Points on a hilly landscape, in no order, each with its height.
From any point a ball takes the steepest step (drop divided by distance) to one of its 2 nearest points. It stops when none of these is lower. Distance is the straight distance between rows; heights are no part of it.
<442>: [174 101  99 140 127 151 105 148 143  88 121  94 128 177 116 129 101 132
 125 135 100]  (h 438)
<140>: [ 87  91 114 102 112 154 123 204 140 111 164 168 137 118 121 134 153  77
 147  90 163]  (h 911)
<944>: [125 130 146 166 125  85 120  86 135 161 128 171 129 127 134 172 109 163
 147 129 206]  (h 196)
<493>: [156 110 107  70 140 167 111 143 132 121 156 151 113 142 155 138 119 103
 124 120  77]  (h 469)
<213>: [138 119 132 137 128 132 153 186 178  71 124  66  81 110 117 102 162 115
 133 148 115]  (h 243)
<814>: [149 199 118 224 185 122 145 146 160 114 126 100 115 107 149 102  77 131
 162 130 160]  (h 291)
<715>: [168 133 149  92 142 107 121 151  48  84 123 129 126 141 111 172  96  99
 144 124 138]  (h 315)
<192>: [ 97 116 122 168 120  73 120 127 163 156 147 142 108 107 132  68 148 200
 125 143 135]  (h 500)
<47>: [ 86 161 103 181 143 150 130  62 145 171 122 133 138 101 169 177 113 101
 109 145 175]  (h 251)
<146>: [133 127  94  73 171 114 182 130 106 125 145 141 148 102 115 129 152  85
 141 131 114]  (h 630)
<860>: [107 170 157 119 139 136 138 111 100 139 123 150  99  88 150 114 140 116
 151 160 162]  (h 225)
<693>: [118 114 113  93 145 217 160 151 151 107  90  99 143 146 144 112 101 138
 131  94 138]  (h 575)
<734>: [159 142 154 166 103 110 136 170 174 158 154 137  76 164 144 101 101 171
 171 119 183]  (h 186)
<528>: [133 137 136  90  86 143  88 121  92 131 129 157 169 124  85 135  73 178
 168 148 128]  (h 169)
<692>: [ 67  75 130 135 130  93 146 168 121 175 137 145 146 143 183 123 147 106
 153  98 170]  (h 899)
<533>: [ 95 121 105 113 122  93 115 147 120 105 146 131 148 101  73 110 171 152
 109 125  74]  (h 472)
<748>: [ 94 115 113 122 126 172 159  78 168 181  95  99 144 108 128  98 139 174
 106 127 129]  (h 449)
<461>: [156 118 124  78 168 108 204 114 104 149 130  87 119 108 122 101 173  88
 117 152  86]  (h 656)
<70>: [122 151 120 107 116 100 150 165  87 149 114 125  91 148  67 144 129 155
  86  81 124]  (h 729)
<310>: [146 162 125 100  84 162 124 145 146 143 148 103  88 115 111  88  90 123
 172 171 118]  (h 264)
<377>: [153 110 128 131 112 109 125 157 125 140 126 137 121 158 139 116 102 149
 176 140 156]  (h 158)
<261>: [101 113 153 136 124 102 121  67 114 206 114 131 134 145 180 156 158  59
 105 124 114]  (h 254)
<6>: [167 149 105 151  88 148 116 100 137 111 113  93 100 141 107 110  96 101
 154 196 115]  (h 318)
<459>: [122 120 149 118 117 102 158 157  86 159  87 118 146 169  86 186 131 120
  67  67 153]  (h 789)
<684>: [124 136 122  97  80 166  98 129 106 133 160 148 121  97 111 102  81 160
 201 145 111]  (h 219)
<500>: [161  75 170 115 151 144 128 130 107  72  90 104 146 151 138 111 163 164
  92 143  77]  (h 427)
<834>: [153 206 142 171 183 174 161 154 155 103 152 122  99  93 157  81 110 134
 163 173 162]  (h 345)
<181>: [130 100 114 148 128 172 119 132 119  98 121 174 165 183 110 157  83 160
 137  95 180]  (h 332)
<143>: [ 96 123 118 110 113 100  92 120  91 146 118 147 176 136  75 126 141 155
 110 104 114]  (h 551)
<900>: [106 114  83 145 113  74 117 173 110 127 157 168 168 138  77 157 160  86
 115 101 147]  (h 578)
<232>: [152 100 151  72  74 197 111 149 147  89 115 121 139 145  99 113  91 142
 153 124 110]  (h 516)
<789>: [150 107 149  62  82 168 148 151 135 130  93  81 154 148  87 127 120 113
 122  98 103]  (h 351)
<813>: [103 130 141 154 151  53 133 134  70 132 121 155 109 139 143 126 159 135
 126 141 176]  (h 629)
<161>: [111 138 110 140 125  89 113 146 113 129 167 160 104 136 112 162 161  68
 108 101 122]  (h 557)
<495>: [109 156  99 151 134 153 113 143 150 120 175 177 107 133 163 151 121  72
 128 118 115]  (h 539)
<297>: [148  79  90 162 145 126  99 141 129  82 139 137 141 188 136 118 141 142
 100  93 103]  (h 506)
<422>: [105 158 141 203 106 113 130  90 187 189 127 175 104 123 138 156 104 154
 122 127 222]  (h 174)
<773>: [192  99 145  95 169  86 144 170  84  42 125 101 140 132 128 162 119 106
 157 150 112]  (h 349)
<322>: [167 136 126 128  91 151 149 174 162  72 142  36  70  86 128  98 153 128
 108 156  75]  (h 310)
<417>: [ 84 132 142  94 120 121 155 145 101 157  85 142 158 135 105 159 147 128
 124  99 179]  (h 848)
<77>: [133 163 124 122 151 103 117 128  49 122 113 128 154 115  96 185  83  80
 131 110 147]  (h 288)
<190>: [114 157 132 154 139 108 127  90  73 154  96 133 148 130 103 185  96 136
 127 128 189]  (h 244)
<746>: [102 126 145 106 112 175 129  54 154 158  99 123 155  82 156 120  96 171
 138 141 131]  (h 530)
<159>: [156 161 129 116 142 145  98 153  92  94 160  83  71 109 145 111 124 127
 108 151  52]  (h 416)
<714>: [152 142 172  52 181 162 175  99 126 136 110  94 159 104 107 114 152 123
  97 110  61]  (h 710)
<265>: [131 156 107 200 166 155 131 137 187 109 118 120 105 119 152 113 104 133
 110 120 155]  (h 253)
<334>: [140 149 121 174  68 111 112 146 199 170 161 156  97 152 134  72 120 133
 180 149 140]  (h 205)
<414>: [121 151 119 165 126  55 128 151 107 128 139 147 115 154  88 120 160 151
 136 128 175]  (h 647)
<57>: [122 115 108  65 106 171 160 177 150  86 160 156 120  95 104 137 148  83
 136  94 138]  (h 928)
<966>: [138 115 106  98 130  92 138 157 124  74 169 109 120  56  93  99 178 144
 110 141  57]  (h 423)
<234>: [149 138 104 110 153 185 128 137 153  96 173 167  94 114 153 120 145 113
 111 129 104]  (h 508)
<557>: [113 137 148 168 115 132  54 103 133 133 130 116 124 104 118 149  51 185
 126 125 147]  (h 572)
<933>: [127  77 141 103 132 136  94 119  97 162 143 185 183 201 173 178 124 128
 119  94 124]  (h 382)
<925>: [130 201 125 113 190 125 163 103  76 102 113 125 112  84 120 121 134 117
 114 154 155]  (h 140)
<237>: [114 106 124 134 160 119 135 166 154  75 133  95  99  99 114 141 147  80
 101 111 119]  (h 146)
<571>: [ 89 130 138 124 113 150  96  97 138 148 106 125 120  60 134 142  39 167
 147 124 161]  (h 563)
<786>: [167 166 150 169 126 140  88 126 122  97 153 132  67 127 154 109 115 138
 119 170  89]  (h 441)
<801>: [146 140 138 172  74 139  83 100 125 136 117 121 112 136  88 115  80 193
 142 138 153]  (h 585)
<32>: [107 153 109 166 128 109 118 158 120 105 115 127 103 136  82 125 141 168
  86 100 143]  (h 684)
<384>: [115 120 169 111 133 130 136  88 123 153  76 108 145 142 154 149 169  63
  95 113 133]  (h 190)
<953>: [152 117 132 137 174  68 119 110 116 103 120 158 129 160 155 124 195 141
 119 143 149]  (h 599)
<632>: [120 165 131 205 153 138 149 105 175 165 111 127 105 133 151 130 104 161
 113 119 178]  (h 208)
<876>: [ 81 123 120 107 124 170 162  71 147 158  95 117 144 135 151 111 182 103
  78 113 129]  (h 317)
<20>: [120 172 107 169  90 136 119 127 185 134 173 172 133 121 115 102 128  78
 189 152 146]  (h 234)
<402>: [151 103 166  84 133 165  97 103 110 145 126 166 121 162 193 158 116 115
 111 101 110]  (h 428)
<976>: [144  93  85 164 146  65 124 151 133  79 148 151 125 180 121 146 179 137
  98 121 125]  (h 553)
<922>: [ 94 159  86 183 127 141 118  82 179 173 155 157 146 113 151 138 119  94
 147 148 156]  (h 265)
<543>: [120 130 122 153  79 123  91  82 137 173  93 110 144 132  93 118 104 139
 131 145 146]  (h 613)
<164>: [183 140 113 136 120 134 127 139 106  86 101  73 114 157  98 108  72 145
 152 156 131]  (h 373)
<646>: [121  77 132 142 118 118  87 105 114 163 112 137 193 181 135 179 104 126
 118  94 136]  (h 323)
<83>: [ 87 107 126 151 132 103 127 213 129 156 176 140 126 141 155 144 131  73
 157  92 168]  (h 903)
<893>: [109 112  86 125 145 157 127 133 144 109 115 153 156 132 137 133 101 163
 128 107 141]  (h 425)
<426>: [145 101 176  71  83 145 126 176 135  96  91  74 113 121 117 109 148 131
  93 107  72]  (h 106)
<347>: [135 132 143 175 138  82 105 106 165 160 160 126  78 102 181  81 117 195
 153 171 102]  (h 482)
<932>: [128 144 152 145 124 112  89  90 119 147 160 125  92 102 188  95 129 133
 132 171  96]  (h 462)
<542>: [141 132 130 179 130 139 146 175 181  96 109  96  81 143 121  82 133 119
 134 124 147]  (h 314)
<185>: [110 142 128  91 142 143 161  70 107 169 129 138 123  85 183  99 148  85
 149 159 118]  (h 270)
<688>: [160 109 139  62 196 122 212  88 122 146 123  97 185 137 102 113 172 115
 136 148  71]  (h 703)
<284>: [154  92 173  84 106 124 100 127 120 119  86  94 130 165 160  90 146 167
 102 127  55]  (h 280)
<587>: [118  94 137 132 158 105 168 135 113 165 104 156 169 158 158 159 169 121
 126 103 145]  (h 885)
<466>: [ 79 103 141  89 121 124 136  67 146 207 134 131 146  91 199 140 124 101
 158 152 119]  (h 297)
<904>: [133 158 123 122 123 143 131 171 128  45 170  82  76  79 107 101 152 155
  99 156  48]  (h 370)
<222>: [131 125 136  88 162 136 173  94 134 141 104  71 159 106  97  88 161 173
  82 118  78]  (h 612)
<586>: [100 105  91 105 127  99 162 135 128 118 138 151 182 103 102 152 175 109
 145 134 142]  (h 606)
<718>: [108 147 101 158  75 126  94 113 108 151 120 134 146 155  62 167 123 109
 102 117 126]  (h 628)
<432>: [194 108 150 109 167 113 129 123 107  47 114 106 138 118 120 155 163 123
  98 140  78]  (h 404)
<767>: [135  76 138 121  88 153  86  99 127 117 127 152 182 151 122 166  75 151
 151 128 152]  (h 246)
<880>: [ 99 120 150  95 124  99 126  70 108 182 137 164 175 131 179 150 152  84
 141 123  82]  (h 281)

Call two points neighbours if one is among the 2 nearest of the other. Go from one point of each pair to the other, from neighbour to neighbour, staying as low as possible. Name the highest point that can't be avoided.
<237> and <377>: <542>
<384> and <213>: <718>
<422> and <377>: <922>
<426> and <422>: <500>
<384> and <925>: <466>

Where does a ball stop that starts at each point below?
<688>: <767>
<70>: <528>
<442>: <528>
<192>: <213>
<718>: <213>
